Each scene shows the same named points in several views. A view is turned or mirrored, shifted and resized as a whole, has a little noise and may leave points out.

Scene 1
View 1
(266): [-26   7 -13 -23  13  -4  -4  -5   6  18  -8   7   7  18  23  -3  -1  22
   2 -13  15]
(222): [ 10  -9 -23  -1 -10  -4 -28   3  31  46 -44 -52 -12   2  32   8  23  -6
 -27  50  -1]
(69): [-31   6 -21   7  23  10 -55  18  37  18 -22  -9 -16  17   8  10  15   3
 -25   1  36]
(34): [-28  -3 -33   3  18  24 -62  12  33  23 -21  -7 -16  18  30   8  19   8
 -20  24  20]
(196): [-42  27  -3 -12  46 -16   2  13   2   9  -5 -10   8  32 -19  18  -5  42
 -24   1  28]
(214): [-26  -2  -7  24   1 -13  -7  -8  -9   6 -29 -13  14  26  15  28  16 -20
 -24 -10  19]
(33): [-42  -2 -27  57  27  28  -3  18  -6 -21 -35 -26   8  48  -4  39  21 -13
 -44  26  -8]
(247): [ 21  36  16 -50  27 -48  36  50  72  64 -38 -93 -15 -17 -43 -15 -15  75
 -36  45  20]
(158): [-40  13  -6  17  30  -6   1  11  -5  -5 -17 -13  10  36 -11  28   7   9
 -31  -5  23]
(211): [ 37 -12  -1  -7 -35 -27   5   4  43  56 -57 -63  -9 -19  31 -10  14  -9
 -19  31   1]
(118): [-30  11  -2  -2  21 -23 -38  -1  17  24 -17 -11   4  15   4  19  12   3
 -22  -8  48]
(42): [ -1  16   7  -4  20 -18  22  40  48  20 -33 -57  -9   2 -27  -4  -4  26
 -34   6  20]
(144): [  7 -23 -23  15 -33   5  -2 -15   5  21 -44  -9   5   8  57  -2  19 -32
  -3   1 -12]
(100): [-40 -11 -33  15   6  22 -28 -23 -22   1 -11  28  13  35  50  18  18 -11
   2  -3   2]
(163): [-39  46  21  -8  64 -39 -16  48  52  17 -14 -39  -5  17 -70  17 -12  45
 -49 -24  76]
(177): [-15 -18 -23  39 -19  13  -5  -3  -4  -1 -41  -7   8  21  39  15  24 -36
 -16  -2  -8]
(46): [-18 -15 -40  11   2  27 -55  -1  21  22 -25   1 -10  20  49   5  25 -12
 -13  24   3]
View 2
(34): [ 22 -36 -52 -34  13  35  25  20  17  24 -26  22  -9  33  64  72  14 -19
  35  -1   8]
(118): [-11   3 -44   1  11   9  25   0  17  13 -13  12   1  17  42  37  -6   2
  10  -3 -13]
(222): [ -1 -51  -8 -39 -10  25  28  37  27  34  -6  34  45   9  43  65 -11 -22
  56 -36  31]
(42): [-13 -22  -9  15 -16  -3  12  17 -27  34 -41  22  37  -1  -8  74 -56 -43
   1 -21   1]
(211): [-23 -45  28 -16 -33  14  12  46  20  46  -2  36  81  -5  24  60 -37 -15
  57 -40  24]
(33): [ 36 -41 -41 -28  24  17  59 -15 -15 -42 -24  38 -33  31  15  45 -20 -45
   6 -52  49]
(177): [ 27 -51   0  -7   7  34  12 -14  19 -36  15  47  -6  41  35  40  -2  -2
  47 -33  41]
(214): [  9 -16 -19   2  11  16  23 -15  17 -26   2  34  -7  30  24  21  -9   2
  17 -27  18]
(46): [ 32 -47 -37 -34   8  44  21  17  27   7  -7  35  -6  39  66  63  24  -9
  51  -8  23]
(144): [ 23 -54  22  -7 -10  43  -7   9  30 -16  22  48  22  37  38  40   3   8
  64 -26  34]
(100): [ 47 -27 -40 -18  10  54   7   6  18 -36   1  40 -33  57  42  11  34  14
  32  -6  19]
(69): [  9 -21 -59 -15  29  17  30  -8  17  18 -20  15 -19  22  68  73   3 -17
  22   2   2]
(196): [ 11   9 -56  -2  -8  18  24  24 -22   9 -38  18  -5  24  -5  23 -21 -20
 -30  -8 -18]
(247): [-42 -11  -9  -2 -48 -11  17  74 -37  92 -61  11  96 -28 -25  75 -74 -56
  -8 -23 -22]
(158): [ 15  -7 -45  -1   6  12  32  -2 -13 -15 -25  27 -16  27   7  27 -17 -20
 -15 -25   6]
(163): [-35  30 -68  27  13 -26  33 -11 -33  47 -57  -9   1 -10   5  67 -55 -42
 -51   7 -43]
(266): [ 28  -9 -33  -1 -18  45 -14  36  -4  -2 -18  31  -1  45   8  10   8   7
   4   5 -12]
View 3
(196): [-44   1  23   9 -27  -9   7  37  22 -10 -14   4 -23 -37 -26   8  -5  41
 -25  -1  17]
(211): [ 29  34   3   8 -24 -21 -54  -9   2 -31  13 -26  -4  11  16  -5   4 -17
 -38   7   8]
(144): [  6  27  20   9  22  17 -45  12 -21 -39   4   4   2   1  10 -10 -40  -3
  13   0  -5]
(247): [ 20  10   0  14 -83 -43 -25  -4  38 -26   6 -23 -38 -11  -9   5  59  11
 -84   9  35]
(222): [ -1  25  10  -2  -6 -12 -28  -3  -7 -49  19 -32  -5   6  22  11  -9  -4
 -19  -2  -5]
(177): [-14  38  22   0  18  13 -30  23 -35 -43   6  18  -5  -8   4   1 -48  11
  14  -4  -6]
(214): [-30  35  22   8   1   5 -16  36 -15 -13  -6  13  -9 -18  -5   5 -42  24
  -4   0  -4]
(100): [-44   4  37   5  37  26 -10  30  -7 -33 -10   3   2 -19  -4  -1 -53  25
  34  -4  -5]
(266): [-17  -7  26  27   0  16 -14  25  17 -18 -14   0 -12 -19 -15  -5 -13  24
   6   6  13]
(34): [-31   5  23  11   2  13   8  10   1 -50  13 -28 -21  -4  15  27 -14  34
  12  -2 -10]
(42): [  0  24  11  16 -53 -18 -16  19   4 -32   7   9 -40 -16  -8   8  19  26
 -44   2  23]
(46): [-22   9  26   5  21  18  -7   8 -12 -55  13 -24  -9  -1  19  17 -27  20
  23  -3 -13]
(69): [-31  14  19  23 -13  11  14  22  -1 -34   9 -15 -31  -5  11  32 -10  41
   0   1  -5]
(163): [-36  22  11  36 -75 -17  32  43  23  11  -5   6 -57 -24 -12  38  23  67
 -51   9  14]
(158): [-47  20  26   0 -16  -9   1  40   0 -19  -5  16 -21 -31 -17   9 -23  39
 -15  -3   9]
(33): [-56  39  31 -26  -3 -16   2  35 -35 -61  13  23 -23 -30 -10  14 -40  32
  -8 -22  -2]
(118): [-33  20  17  22 -15   5   4  33   6   0  -6 -13 -16 -12   4  25 -20  34
 -10   8  -6]
View 4
(163): [-11  20 -52 -67  13   6 -11  57 -35  40  86 -76 -10  20  17 101 -55 -42
 -22  35 -49]
(266): [ 33   6 -33   0  -3  -6 -20 -10   6 -17  18 -43   9  33 -13  40  15  35
   3   1  18]
(34): [  8  26 -74 -12  14 -36 -45 -14 -22  -2 -13  14   2  23   8  26 -44  29
  19   9  31]
(196): [-19  29 -33 -10   6   7  -4  13  -5  -8  21 -72   8  26 -12  73 -17 -12
 -15  23 -10]
(214): [  4  15 -62 -14  16 -21  -4  12  26   6 -12 -35  12  -3 -61  -6  -2   9
  13  18   2]
(118): [ 12   4 -69 -25  22 -22 -22  14 -15  17  20 -45  -3   1 -31  42 -23  21
  23   6  -7]
(158): [-21  32 -53 -17  11 -10   0  17  12  -2   3 -46  19  17 -39  35 -11 -15
  -7  26 -10]
(42): [ 25  21  -2 -43   8   3   9  40  -9  16  48 -48 -29   2  29  12 -39 -34
 -33  37  13]
(69): [ 12  24 -78 -29  10 -31 -43   7 -17   8  14   2   3  22   1  35 -41  16
  13  16   8]
(177): [ 22  24 -56  -8   8 -39  -8  -1  42  -7 -33  10  16   1 -52 -53   5  17
  10  22  31]
(247): [ 31  12  58 -43  17  32  19  43 -50  17  67 -96 -77 -21  88  33 -79 -38
 -42  21  40]
(33): [-45  60 -67  -5  13 -27   7  14  38  -5 -49  -3  25   4 -59 -20 -24 -32
 -10  42   3]
(100): [  5  24 -76  19   6 -31 -32 -26  31 -24 -39  -1  37  31 -62  14  19  45
  28   6  21]
(144): [ 53   4 -34  -2  10 -35  -9  -9  34 -12 -23   0   0  -7 -41 -65  11  37
  17  10  52]
(211): [ 59  -4  19 -23  29 -12   9  14 -13  14   7 -42 -63 -44  23 -53 -50  15
   3   8  68]
View 5
(222): [  3  19  -2 -15 -28 -10  11 -18 -12  12  24 -12  26 -18  58  26  -1  25
   4  17  21]
(34): [  6  21 -28   0 -34   7   0  11  11   9  24   7  38   7   0   3  -8  10
  21  20  48]
(46): [ -3  18 -21   0 -26   8  15  12  -4  11  38   4  51   4  14 -16   0  22
  39  16  43]
(247): [ 30 -23 -27 -17 -17 -29 -31 -51   9 -16 -25  -4 -44 -15  52 104 -15 -22
 -75 -15  -4]
(33): [ 17  15  26 -11 -26  39  42 -11  42  43  26  47   7  33  -3   1  14  17
  31  27   3]
(266): [ 21  -4 -43 -19  17  21  -7   4   6   2  20  12  32  10   3  -6   1 -11
   0 -34  26]
(158): [ 30  18  -6 -27  -4  40   4 -10  41  32  16  33   9  24 -12   9   3  -7
   2 -11   8]
(69): [ 11  26 -31  -5 -32   9 -20   0  20  10  23  12  24   7 -17  14  -5   2
  16  13  29]
(100): [ 12  16 -19 -18   7  42  24  19  11  23  40  17  59  23   3 -42   7   9
  42 -14  37]
(144): [ -3   9  -3 -16  14  12  13 -14 -30  13  43  -2  49  -8  42 -23  28  32
  34 -11   2]

Which points are out of place in each view (at most two, in the order of its rows)? Write none if all are in place.
view 1 => (211)
view 2 => (69), (266)
view 3 => none
view 4 => (33)
view 5 => none
